A landscape with many valleys, sampled at points; each row gives a point and its height.
From any point a ball rolls to the lowest of the 2 points nearest to it. It stops when none of these is lower. Distance is the straight distance between rows; heights are no part of it.
roni (h 3.08): [-24 -18 -45 -31  14  26  -7 -24   5   8  21  41  32   6  36 -36 -40  11
   2 -26  -9  33   0  -5   3  14  13  -1 -26  20  16  -6  14 -20  46  -9
 -42  36 -43  16   9  26 -10 -48  14  10]
lasib (h 5.77): [-11  13 -15  18  23  10 -16 -23   3  12  -1 -40   0 -13  -9   9   7  11
 -34   3 -36 -40  14  12  -2   9  42   5  11 -17  19   3   8  19   4   0
 -25  16  28 -17 -15  14   7 -27   4  20]
mos (h 2.50): [-15  47 -25 -23  49  -6  -1 -31 -21   2  10 -30 -30  22  -8  17  14 -16
  19  -1  -9 -37  39   3  26  10  57  16  10   2 -12  41  47  11 -13 -30
  37 -24  18 -13 -20 -15  16 -16   3  37]
Lunog (h 4.91): [-20  -1 -13  55 -19   6 -23 -19  21  13  -6 -22  12 -27  -9 -44 -11  14
 -12  18 -26 -17  -2  -5  15  -2 -10 -35  31  17  29 -40 -24  22 -13 -13
 -54  -4  26 -36 -12  -6  14  -2 -20   4]
Lud (h 5.33): [  2 -10 -14  -2  -3  -9 -36  -9  11  -9  28  28 -18   2   6   4  44 -22
  47  22  23  -5 -16 -30   4   5 -14   4  -2  -1  32 -23  36  19  20   0
  -8 -13 -26 -18 -42 -40  56  15   7  -4]
pimus (h 4.32): [ 10  -6  24  -1 -19 -17   1   8  -5   3  -4 -19 -12 -26   2  40  23  -4
 -16 -15   6   9  -8  38 -21   4   2  17 -14 -42  -3   0   1   9 -12  33
  18 -22  17   5   9  -4  -7  23   7  -8]
Mudi (h 7.04): [ -2  -3 -29 -20   4   7  -7 -30   8  -6  29  13  22  21   6  -2  -4 -23
  19 -16   6  -2  -1  -9   5  26 -29  26 -15   5  -3  15  16  24  19 -23
  42 -16 -26  13 -12 -22  11 -21   1   7]
ped (h 3.04): [ -1  -3 -21 -45  28   0  -6   5 -18 -25  16  30 -21  44  15   3  -8  -6
  34  -4  20   9   4 -24  33 -21   1   5 -25  15 -23  16  26  -6  20 -26
  25  -2 -39  14  -5  -6 -13 -36  26 -11]
mutom (h 1.48): [  6  37   3 -13  24 -12   2 -21  -9   8  -3 -24 -16   8 -13  28   7 -22
   9 -14  -6 -20  35  15   1  28  39  27   5 -12  -7  39  23  18 -22  -2
  55 -31  23  -8 -11 -13  11   1 -11  37]
rofir (h 3.12): [  7  20  10 -24  31 -10  23   0 -18  10  -7 -32 -35  -8   8  42  -1  30
 -12  -3 -25  -7  26  38 -15  10  79  21 -12 -39   0  28   1  13 -10  36
  20   0  32   8 -21  -4 -30  -1   8  24]
nak (h 3.18): [  9 -21  16  12 -27  11  -2  23   3   9 -17  29  13  -2   1 -15   4  16
 -17  -1  11  30 -15  -2   0 -16 -31 -11  -3   3  -2 -27 -23 -16   9  18
  -8   7 -15  -1   9  12  -3   3   9 -21]
nidas (h 7.28): [ 24 -11  23  17 -57  -6  -6  -1  17   1  -5  35  16  -1  -5  10  33 -29
  14   7  45  18 -36 -19  -2  12 -74  10  -3   8  -8   7  -4  16  -9   2
  56 -46  -6  -6  -3 -43  22  39 -10  -4]
turu (h 5.24): [-13  14  -3   0  17  12  12  -7   2  19 -12 -28  13  -5  -3   9 -27  40
 -44  -7 -49 -12  21  23   4  12  51  13   7  -2   2   7 -23  11  25  10
 -13  28  12  24 -16  35 -35 -38  -7  15]
vupod (h 3.78): [  0 -18 -18  20  -2  -1 -35  13   8 -21  28  -1  20  -3  -3 -20 -27 -31
  30  -4  19 -13  -4  -7 -26 -18 -28 -20   3  20  27  -4  23 -28  -5 -13
 -51  49 -15   7  61  21  15   5  -6 -15]
Faka (h 4.36): [  7   3  -3 -27  39   2   1  17 -22  -8   3   6 -13  17   9  23  10  18
  -2  -6  -8   3  22   2   4 -26  37  -7 -13 -10  -9   5  23 -16  22   3
  -3  26 -12   2  -3  16  -6 -12  25 -12]
nuve (h 2.97): [  3 -30  20 -13 -14   6  -8  40  -4  -2 -14  39   5 -12  10   9   4  23
  -7 -21  11  41 -18   5 -26 -37 -12 -11 -20 -15 -10 -29   0 -38  22  24
 -31  25 -34   1  23  31  -8   0  30 -40]
Pateb (h 4.02): [  4   2   7  -4  12   6  -1  10  -8  11  -5 -12 -13  -8   5  23  15  15
 -23  -6 -10  -1   6  15 -14  -9  27   3  -9 -37   3  -5   8   4  14  21
   1   4  13  -2 -11   6  -7  -6  15  -8]
vanop (h 3.75): [  1  32  29  14  27   8  37  16 -17  14 -32  -8  -3  16 -20 -17 -12  22
 -24  37 -13 -17  33 -15  28 -16  34 -22  22  24 -10  28 -45 -15 -21  10
  -3  19  25   8  -9  14 -17  15 -26  14]
muzo (h 4.81): [  6  -7   2   6 -17  -8 -17  25  17   8  -5  43 -22   2   7 -21  46  15
  26  37  26  10   3 -39   7 -26 -10 -25   3   2  26 -48   4  -3  25  17
 -45   0 -13 -35 -41 -11  27  14  12  -8]
bupuf (h 3.36): [-18  -6  27  29 -25   8   4  24  15  29 -31   4 -12 -21  15 -36  12  44
  -9  15 -13   8   9  -8  10 -26   6 -41   6  -2  15 -54 -29  -6   3  19
 -80  19   8 -42 -32  -3  -7  11  12 -12]
dovan (h 6.63): [-10  15 -27 -40  13   4   8 -31   1   4  12 -13   6  20   1  20  -5   5
   0 -30 -21  -6  19  18   6  34  26  35  -9  -2  -8  12  10  30  23 -11
  38 -15  -6  19 -17   5 -26 -42  -3  22]
gedub (h 4.77): [  5  -7  38  26 -47 -28   5  11 -22   8 -20 -34 -30 -42 -15  35  26 -19
  -2 -17  -6   9 -25  39  -9 -11 -52 -10  -6 -27  -5 -10 -12  -9 -55  19
   6 -37  39 -20  33 -31  -4  73  -7 -20]
ripu (h 5.50): [-13  17 -14  17  12   5   0 -32  18  32 -12 -40   0 -27  -5   2 -17  29
 -41  -8 -52 -31   9  21   0  40  46  20   4 -17   8   7 -26  40   9  10
  -6  -4  39   8 -32  15 -32 -31 -14  23]
Gafep (h 4.58): [ -2   5 -30 -24  44 -26 -22  -4  -9 -46  48  -5 -34  36   4 -17 -15 -53
  54  16  28 -39  17 -34  12 -22   4 -10   1  11  12  21  46 -20  -2 -46
  -1   3 -25   7  34  -7  27  -3  -3  -7]
tus (h 2.24): [ -5  -5 -15 -43  16  15  14   8 -14  -3   7  37  12  41   4 -12 -20  15
  11  -8   0  21   9 -15  17  -7   6   3 -12  26 -20   7  -8 -21  24 -14
  25  16 -37  24   5  30 -29 -31  10  -6]
Lorip (h 6.09): [ -2  29  33  13  -8  -3  43 -12 -17  15 -28 -25  12   1 -26  -7 -27   2
 -19  12 -12   1   6  17  16  30   4  24  32  28 -36  35 -63  11 -41   7
  47 -10  25  35  -1  21 -26   6 -53  37]
Gem (h 5.98): [ -9   2 -47  24   7  16 -23 -39  22  11  18  -8  34  -1   4 -59 -23  10
  -8  20 -19 -12   7 -26  15  35  16 -18  16  20  38 -17   5  19  29 -22
 -33  16 -10  -5 -17  -3  22 -32 -12  24]
lop (h 7.16): [  0  33  22  41  -5   0  21 -11  20  30 -43   8 -26  -7 -16 -23  36  -1
  -4  45  17 -23  21 -49  24   9   5 -20  19  24  -3  25 -28  20 -38   3
  22 -20  34 -37 -26 -31  14  29 -32  35]
petiv (h 6.66): [ 30  -8  20  -2 -38 -16  12   4  -2 -28  -2  -3  32   6 -12  15  -6 -45
   1 -13  43  19 -34  15 -21  31 -69  28   5  10 -31  27  -9   7 -38  -5
  69 -32   8  19  36 -12   4  32 -19  -9]
fim (h 5.65): [-18  20  20  42  -9 -14   1 -28  -8  27 -23 -53 -30 -42 -22   0  -2 -10
 -20  -4 -44 -33  -3  36   2   9   9 -16  18 -21  -3   4 -34  25 -51   9
  -8 -18  61 -28   8 -16  -5  31 -25  10]
tur (h 4.56): [ 28   8  26 -30  19 -13  15  39 -26  -8   0  27 -25  33 -13  10   6  -6
  22  25  46  19  15 -23  29 -28  -6 -19  -2  16 -33  31   4 -34 -15  -9
  50 -11  -4  14  17  -3  -7  25   2 -12]
nop (h 4.26): [ -3 -25 -31   9 -31  17 -28 -24  30  10   7  13  43 -35  21 -17 -10   4
  -2 -15 -10  28 -45  12 -22  30 -28  12 -11 -11  24 -46   0  21  37  14
 -23  -6 -20   5 -20  -6  -1 -21   7  -6]
Fenu (h 2.56): [  4   0  26  21 -11  10  12  17   9  11 -24   8  -8   2  -9 -26  14  24
 -23  22   0   3   7 -21  17 -15  -3 -22   5   5   3 -15 -33  -4  -1  14
 -13   1   7 -16 -14   1  -7  12  -3  -4]
vamo (h 3.81): [-23 -12 -47  -7   6  21 -25 -39  18  -9  39  19  44   2  36 -44 -51 -21
  17 -18 -11  17 -12 -27  -2  33 -14   7 -26  18  21  -2  42  -3  28 -15
 -26  27 -40  28  20  12  14 -36   3  15]
radod (h 3.70): [ -1 -13 -11  21 -26  12 -21 -19  24   6   6   8  23 -15   2 -19  14   2
  -1   5   6  -4 -16  -9  -6   8 -20  -1   5  -3  24 -32   4  22  22   3
 -16  -7   2 -17 -24 -14  21  -8   0  -1]
Bosi (h 3.93): [-18  -3   6  34  -1  11 -18  14  11   9 -15 -10  -3 -10  -5 -27   8  25
 -15  23 -17 -14  25  -2   6 -34  24 -37  17   7  28 -43 -16 -14   3   2
 -84  28  14 -35  -8  17   5  -3  14  -8]
tuze (h 4.40): [  9 -26 -12 -10 -16  -9  -8  13   0  -9   1  -7   3 -28  13  41   8   1
 -18 -38  -6  22 -23  43 -47  -4   0  32 -25 -37  -1 -18  16   4  24  32
 -12   5 -19  18  18  20 -20  -7  23 -32]
guvi (h 6.82): [ -4   6 -37 -17   8   9   5 -42   4 -14  23 -17  36  12   2  -1 -22  -9
  -7 -23 -26 -12  10   7  -2  38  -2  33   2   7   5  14   9  24  14 -23
  27   9 -16  32  10   5  -5 -40 -12  19]
lureg (h 6.49): [ 22  -5  25  -8 -31  -9  36   5  -7 -27  -6  -5  36  18 -23  -2 -18 -27
  -7 -17  23  21 -23  16  -8  34 -56  30  20  37 -42  33 -40  10 -40  -6
  72 -20  -1  38  34  16 -15   6 -32   7]
kar (h 2.17): [  6   1  46  -5 -15   2  49   9   7  33 -38   4 -35 -16  18   7   3  35
 -23  17  -5   7  -3   5  -4   5  24   8 -20 -26 -11  10 -47  12 -17  34
  29 -13  20  -7 -32 -33 -31  33  -9  21]
mumim (h 2.20): [ 10 -18  45  -1 -42  13  30  22  18  31 -40  37  -8  -8  20 -19   4  44
 -30  13  -5  45 -27 -14   6   0 -23  -2 -18 -13  -8 -29 -45   9  13  31
   9  -8  -8   1 -44 -16 -32  16   0  -8]
gefef (h 7.12): [ 10   4  10 -35 -10  -7  19  -1   5   7  -3   8   8  14  -6  20  -1   2
  -3 -22  10  26  -3   7   0  40 -10  30 -14   1 -28  19  -8  23   5   4
  71 -27 -12  18 -11  -7 -21 -11  -5  13]
rur (h 6.97): [  3  30  11  10   5   3  24 -11  13  23 -21  11  -1  15 -12 -14  23   5
  -6  23   7  -9  20 -35  25  18   6  -6  15  23 -12  29 -22  26  -5  -7
  42 -27  18 -14 -34 -27   6   1 -18  32]
vanad (h 3.16): [  0   1  12  26 -17   6  -5  -1  20  23 -20   6  -7 -20   5  -7  37  17
  -6  18 -10  -8  -5  -7   5   1   2 -14  -4 -13  17 -31  -6  17   5  13
 -15 -17  16 -30 -42 -15  14   9   7   5]
domaz (h 5.67): [ -6  -1 -27   6   6   2 -34 -37  17   5  37  -7 -13 -13   6   5  42 -17
  27  15   0 -28  -5 -18   4  26  13  10   0 -11  34 -14  40  35  12 -12
  -2 -17   1 -24 -50 -33  67  -4   8  15]
Dezom (h 3.99): [ -2  24 -28 -27  58 -23 -11   4 -34 -34  33 -18 -37  31 -10   6   1 -32
  35  20  23 -42  37 -22  27 -35  33 -10  16  18   5  29  40 -31  -6 -43
   1   6   8   2  37   8  12   0   4   0]
dol (h 4.30): [ 18  15  12 -50  33  -5  24  30 -34  -9   2   6 -31  31  12  41  -4  16
  13  -6   9  26  16  13  14 -18  38   0 -22 -13 -34  22  22 -27   3  -2
  40   0  -4  15 -10   4 -23   3  17 -14]
taz (h 6.79): [ -7  31   7 -18   5   7  36 -16   1  12 -16   9  12  32 -18  -8  -5  10
  -7   7  -9   5  23 -13  30  32  14  16   9  22 -28  34 -28  22  -5 -18
  60 -20  -3   9 -28 -10 -19 -15 -26  32]
fupu (h 4.92): [ -2 -24 -29   8   7  -9 -46   0  16 -14  39  19 -12   2   2 -14  18 -23
  45  21  17  -8   2 -35  -7  -1  -6 -17  -1   2  35 -25  33  -7  20  -3
 -49  20 -35  -8  -5 -19  62   3  -8  -9]
rep (h 6.50): [ -9 -29  -8  27 -44 -10 -23  -3  -3 -18  -1 -36  31 -37  -8  14 -21 -21
 -12 -24 -15   5 -36  43 -36   0 -52  -3   0 -14   1 -26  -9  10 -22  -2
 -17 -14   8  -3  42   0  -9  17  -1 -30]
regub (h 5.85): [  5  16  19  29 -20  -3  14 -18   0  11 -22 -12  14 -17 -25 -10 -13 -10
 -27  -1  -7  -3 -11   9  15  20 -24   6  19  13 -20  16 -45  23 -31  -7
  34 -24  27   8   2  -3 -10   0 -26  24]
nutib (h 1.30): [  0 -10  -4 -29  13  19  11  29 -10   3  -5  46  21  28  -2 -22 -31  21
  -8  -8   2  23   9 -10  12 -26   7 -10   2  38  -7  12 -24 -37  16  -6
 -13  41 -34  18  36  58 -25 -24   5 -15]
saruv (h 4.41): [  5  -6  14   7   5 -18 -18  17   5   7   1  15 -37  -6   3  19  66  11
  32  21  13 -10   2 -15  -5 -34   4 -24   1 -27  21 -37  23  -8   5  16
 -46  -6   3 -29 -38 -18  44  32  26 -10]
Bar (h 4.68): [ -3 -29   1   5 -13   3  -4  21   1   6  -8 -11  -2 -34  13  18  -7  32
 -38 -26 -28  20  -8  46 -32  -8  22  15 -27 -31   1 -27  -6  -2  22  36
 -33  28  -7  12  16  34 -40 -16  26 -21]
raduv (h 3.30): [ -5  36 -15 -28  54  -7   6  -8 -34  -9  11 -19 -30  34  -6  19   2  -3
  14   5  -3 -30  45  -5  34 -20  61  -6   5  10  -7  28  35 -12  -4 -29
  11   0  17  -3   3   8   6 -16  11   9]
suf (h 6.98): [ 29 -16  30 -26 -18 -14  22  25  -6 -10  -7  21   1  21  -2  26   3 -10
  -2 -12  27  35 -17   6  -8  12 -31  17 -13  -5 -38  18  -7 -16  -8  13
  66 -17 -10  18   8  -1 -10  22   1 -11]
luto (h 2.98): [ -5 -21 -30 -10  13   5 -33 -10  13 -25  31   6   5 -25  21  19   7 -18
  21 -14  -6  -5 -20  13 -42 -14  -3  21 -13 -28  24 -18  51 -10  35   5
 -36  23 -27  -3   6  -4  36 -16  25 -21]
dinaf (h 5.97): [ -6  15 -21  -7  17   4  -7 -21   8  18  10   9 -16  12   6   0  44   0
  14  14  -3 -18  14 -22  19  12  25   2  -6   0  11   3  24  34  22 -13
   8 -14  -5 -23 -48 -31  27 -12   7  15]
fis (h 3.98): [  5  16   5   9  32  -7 -10   5  -6  14   1 -20 -41 -18   3  33  54   8
  11   6   1 -21  14  -2 -12 -24  41 -13   4 -48  19  -9  36  -5  -9  14
 -21  -8  27 -24 -23 -14  32  23  23   1]
nipod (h 4.44): [-19 -18  -5  41 -26  -6 -31   2  11  12   4 -20  -2 -23  -2 -25  12  16
  15  18 -18 -17   2  10   5 -23 -10 -36  24   6  28 -60  -5   0 -18   1
 -79  12  11 -42   0   0  25   8   3  -5]
gemep (h 6.10): [  5  -4  22  24 -33   9  21   0   9  15 -25  17  27   0 -18 -34  -6   6
 -23  23  13  23 -12 -18  25  18 -53  -7  20  32 -21   6 -53  12 -15  -2
  37 -22   8  18  -4  -2 -14   7 -21  16]
vidiz (h 6.22): [-16  21 -21  -8  35  16   1 -24  13  25  -4   2  -5  17  13 -11  17  27
 -20   6 -28 -23  31 -19  19  13  56  -2   1   4  11   4  15  27  35 -11
 -14   8  -5 -19 -55  -9   2 -39  11  16]
sibok (h 5.63): [-13  -3 -39  28 -13   9 -25 -19  31  14  11   9   9  -1   1 -57   5  11
  15  42  -1 -15   7 -44  26  29   3 -25  26  23  47 -49   2  12  25 -12
 -55  11  -5 -26 -32 -14  33 -10 -19  13]
doki (h 5.04): [ -2   9  40  40 -35 -14  12   3 -15   6 -24 -20 -18 -25 -22  -2  18 -16
  -5   6   2  -5  -7  10  14 -12 -50 -28  12  -1 -12   5 -27  -5 -64   4
  12 -24  40 -22  23 -18   6  53 -21   3]
Nif (h 2.30): [-14 -20 -41 -12  14  27 -16 -16  10  -7  25  15  31  -8  29  -7 -33   3
 -11 -35 -14  14  -7  17 -34  -5  16   4 -20   1  15 -12  25 -15  40   4
 -49  50 -28  18  25  32   2 -43  18  -5]
Foluz (h 1.36): [-10 -20 -26   3   3  16 -19   9   6 -24  21  -2  29 -23   8  10 -31 -14
  -5 -34 -11   4 -12  31 -50 -24   0   2 -16  -7  10 -14  25 -31  20   4
 -54  55 -10   9  54  38  -9 -16  20 -19]
susum (h 1.62): [ 12 -19  66  -8 -33   8  59  26   7  28 -41  31 -12  -1   7 -11  -7  35
 -32  25   8  31 -13 -12   7   1 -10   6  -7  -3 -25  -1 -59  -2 -13  24
  37 -11   3   4 -36 -20 -32  40  -9   9]
Guven (h 5.31): [-20  -2  -4  47 -23   8  -5  -9   4   9 -13 -17  21 -16 -24 -39 -27   7
 -29  13 -16  -6  -6  -1  17  -9 -26 -33  29  29   4 -18 -41   4 -24 -12
 -33  -5  22 -12  16  11  -7   5 -25  -2]
lesa (h 6.02): [-12  -4 -18  29   4   8 -24 -11 -11  -8   2 -40  15 -16 -15   0 -18   3
 -35 -13 -34 -29   1  36 -11 -13  15  -3  13 -12   9  -7   3  -6 -11  -3
 -38  25  27  -6  20  31   2 -15  -9   4]
dus (h 3.60): [  2  -9 -16  -1   8 -11 -27 -18   6 -29  37 -15   0 -22  12  49  17 -47
  30 -24  10 -18 -23  19 -42  -1 -12  32  -7 -41  17  10  57  -2  12  -2
   1  -7  -7  -3  11 -17  40   8  19 -25]
Sogu (h 3.09): [ 10  -8 -19   5  18   2 -20  -3  -1 -30  27  -2  14  11  -7  -3 -10 -27
  12  -9  10 -11  -1  -3 -19 -14 -16   3   8   5   4  11  16 -22   5 -17
  -6  27  -9  10  36  13  13   1   7 -18]
fudi (h 3.90): [ 11  39  20 -32  45  -1  31  24 -46  -5  -5 -18 -27  33  -5  36 -13   7
  12   0  -3  -6  35  11  25 -13  56  -3   5   4 -21  36  21 -25 -27  -3
  38  -5  23  14   1  12 -11  14   0  11]
dakot (h 4.43): [ -3 -15 -21  10   3 -10 -35   9  10 -20  37   4  -8   9 -15 -41  -4 -25
  35  23  19 -36  16 -40  -7  -7 -10 -25  14  20  40 -17  22 -22   1 -20
 -54  30 -16   1  34   3  44   5 -22  -4]
nepu (h 5.34): [-30   5   2  54  -8   1 -16 -21   3  15 -13 -53 -11 -33 -24 -15  10   6
 -15  11 -38 -45   4  10  13  -5   0 -28  26  -3  13 -17 -19  15 -42  -5
 -43 -11  45 -47  -1   0  21  10 -13   8]
gab (h 7.24): [  6   8  -5 -43  -3  -3  16 -21  -6 -21  16   3  11  34 -10  12 -15 -33
  28 -26  22  12   7  -5  10  29 -16  34  -8  16 -32  31  14  21  -7 -27
  77 -29 -26  21   1 -13  -8 -19  -2  10]
mitu (h 3.69): [ 11  -9 -24 -43  33 -18 -10   1 -15 -44  25  24 -35  35  29  22 -10 -39
  67  -6  44  -1 -12 -11  15 -25  -2  23 -26   0 -27  30  51 -12   7 -34
  27 -16 -33  12  -1 -28  -2 -23  32  -6]
ril (h 4.45): [-15 -23 -43  17 -11  25 -23 -22  22 -15  39  12  61 -13  26 -29 -65 -33
  12 -28  -3  30 -39  -5 -31  45 -38  -4 -28  24  13  -2  24  -8   7  -2
 -39  32 -28  32  43  20   3 -20  -6  -1]
vazip (h 4.21): [ 25  -2   9 -46  29 -28   5  25 -21 -40  16  34 -26  35  15  43  -7 -31
  47 -12  50  22  -6  -5   5 -28 -19  11 -16   6 -27  34  35 -35   0 -25
  39 -15 -31  16  22 -11  -2   3  30 -34]
bafid (h 2.66): [ 11  18  27 -30  19  -2  50  12 -13  25 -23  -4 -32   5   9  25   0  29
  -2   8 -12   0  17  15  -4  18  62  13 -12 -22 -11  33 -20  14 -20  29
  44 -16  25  -9 -32 -26 -30  17 -13  35]
Sopes (h 4.97): [  3  -7  10 -15  20   4  23  19 -15   9 -13 -18  -2  -7   7  14 -26  43
 -38 -16 -41  14  11  38 -19 -11  48  14  -9 -17 -11  -2 -26 -14  19  35
 -20  35   1  27   8  52 -41 -20   1  -6]
Fekup (h 6.42): [-20  17 -34 -36  32  12   1 -24   1   8   8   0 -10  27  25   4   5  21
  -5 -13 -30 -14  22  -9  21  10  44  15 -22  -3  -9   3  30  33  37 -24
  13  -9 -21  -1 -52 -11 -17 -55  18  21]
rilan (h 2.80): [-13 -15  37  16 -38  17  21  20  13  34 -38  15  -5 -29  22 -20  -2  49
 -31   5 -18  34 -20   0   3  -6  -8 -17 -15  -8   5 -43 -47   2  15  24
 -44   4  -1 -21 -38  -7 -31   4   9 -17]
runu (h 6.94): [ 18 -13  21  20 -29  -9  -9  14  -5 -26  -2  -7  15  -3 -12  12   7 -27
   1  -9  21   1 -27   5 -18  -9 -54  -2   5  -3 -13   3  -3 -15 -25   1
  10  -7   9   1  35  -3   6  27   0 -21]
zat (h 2.23): [ -1 -20  -3 -21  19  17  -1  34 -12  -1   0  33  12   5   4   2 -20  21
  -9 -22   2  22   1  11 -17 -37  17  -8 -11   7  -7  -5   0 -40  31  10
 -33  55 -23  11  39  52 -18 -21  24 -24]
mivov (h 6.31): [  7  11  23   3 -14   0  31  -9 -12  -5 -17 -15  41   7 -32 -14 -28 -12
 -19  -3   2  20 -13  19  19  44 -35  27  37  49 -43  34 -58  17 -39 -14
  61 -21   8  54  17  28 -28  -3 -56  22]
tugum (h 7.13): [ 18 -10  20  14 -29 -11 -16   8   3 -10   0  21  -4   7 -14   3  27 -26
  18  12  47   3 -15 -23   1 -15 -53  -8  11   1   0   3  12  -7 -11   2
  14 -27  -5  -6   9 -25  29  39   2 -10]
paron (h 3.57): [  5  36  10  -6  44   0   9   1 -14  16 -12 -34 -41  -9   5  35  23  15
  -5   1 -17 -27  23  13  -6 -15  70 -11   6 -38   4  18  23  -4 -16  20
  -2  -1  40 -13 -22  -6  11  15  11  20]
Dedig (h 4.57): [  6 -15  39  14 -51 -23  10  18  -2  16 -23 -19 -27 -43   0  32  23  -2
 -11  -7  -2  18 -30  32  -9   8 -31   5 -23 -37  -1 -11 -18  11 -29  37
  29 -38  24 -16  -3 -31 -11  55   1 -10]
zak (h 2.36): [ 12 -15 -15 -18   4   4  -2   4  -5 -35  25   2  26   8  12  15 -28 -24
   3 -35  -1   8 -15  21 -40  -2 -15  20 -14  -4  -8  14  12 -19  18  -3
  -1  33 -22  26  48  30 -11 -16  14 -26]
litut (h 6.74): [  0 -24   5  33 -26  -8 -28  19  -5 -30   9 -19  26 -13 -15   6 -11 -25
   9 -13  12  -6 -25  19 -29 -34 -53 -12  11  -2   1 -16   4 -28 -27  -4
 -37  10   7  -6  59   3   5  27   3 -35]
tov (h 6.26): [ -7 -17 -20  27 -14   3 -16  -6   3 -15   0 -34  34 -24  -6  -3 -38 -10
 -27 -19 -23   2 -25  35 -19   1 -22   2  13   4   3 -16 -17   3 -10  -6
 -19  15   6  12  41  29 -19 -16  -7  -7]
Pel (h 3.20): [-10  17  30  29   8   7  27  15   5  22 -42  -2 -15  -1  -5 -30   0  42
 -31  36 -17 -22  22 -34  22 -22  34 -25  14  12   5  -1 -49  -4 -16  12
 -42  14  25 -15 -20  -5 -20  10 -12   6]
bidas (h 6.30): [-18  19 -46 -11  18  14  -4 -41  17  14  14  10  20  35   7 -55  -3   6
  -1  20 -10 -18  17 -42  37  32  17   2   7  28  19   2  11  27  31 -32
   5  -7 -23  -4 -32 -17   7 -32  -1  27]
bugi (h 4.22): [ 16  23  32 -13  15  -2  26  29 -23   2 -13  10  -8  32 -22   1   5   9
  -1  28  17   2  29 -21  28 -17  10 -18  11  17 -16  31 -19 -18 -18   4
  37  -1  10   9   4  12 -14  19 -15   9]
baved (h 4.07): [  9 -26 -12 -20  -6 -21 -15   7   7 -34  21   1  -5 -23  22  58  12 -25
  13 -35  17  12 -34  40 -63  -6 -20  38 -27 -43   4   0  43  -9  26  23
  -1  -5 -20  17  23   1   6   7  23 -43]
Raf (h 6.56): [-25  38 -26  -6  14   9  18 -41  15  15  -6   2  23  28  -7 -30   0  10
  -2   8 -14 -17  24 -23  45  49  14  17  13  32   2  25  -9  35  11 -36
  39 -22  -6  12 -33 -16 -11 -39 -15  39]
fugu (h 5.22): [  1  -7 -23   3 -17   4 -12  14  23  17   1  47  -5  15   4 -56  17   8
  26  41  31   8  14 -58  15  11  -2 -36  10  21  38 -51  -7  -2  36   1
 -51  14 -27 -20 -21  -4  25  -8 -17   1]
ponos (h 4.59): [ 31  -1  31 -28  13 -30  10  44 -12 -29  10  38 -28  34  -2  29  13 -32
  38   5  66  24 -13 -28   2 -32 -37  -5   4   4 -20  34  24 -40  -8 -19
  41 -23 -18   8  34 -18   7  43  19 -35]
Sek (h 6.84): [ 38   1  42 -17 -12 -22  16  32 -16 -34   4   2   3  13 -11  34  -6 -39
   7 -11  54  22 -16  13 -20  -7 -42  17  11  10 -32  32   4 -33 -32  -2
  54 -24   1  21  46   1   1  46   1 -19]
duv (h 2.32): [ -9 -24 -17  -3   4   0 -30  16   6 -17  19   3   2 -33  17  26   9   2
   9 -20  -5  -3 -14  28 -43 -44   4   5 -13 -33  15 -28  42 -31  22  20
 -68  39 -15  -6  21  21  13  -7  32 -32]
toba (h 5.62): [ -9 -11  20  35 -33  -1   4  -4  -6   6 -19 -21  19 -24 -14 -15 -16   7
 -31  -4 -10  10 -24  20   3   3 -43 -18   8  -2 -10 -18 -44  14 -28  -2
   1 -21  23  -5  15   3 -16  12 -17  -8]

For each start below, name the point where the ball stops.
gefef: susum
litut: Foluz
gab: Foluz
rur: susum
Sopes: Foluz
domaz: Foluz
nidas: susum
gemep: susum

Call two points neighbours if one is among the 2 nearest of the other. Go from one point of each pair to the other, from neighbour to neighbour, staying as low as possible. Name the highest point that can't be avoided.
mutom / Pateb: Faka
Pateb / susum: toba
Fenu / nutib: nak
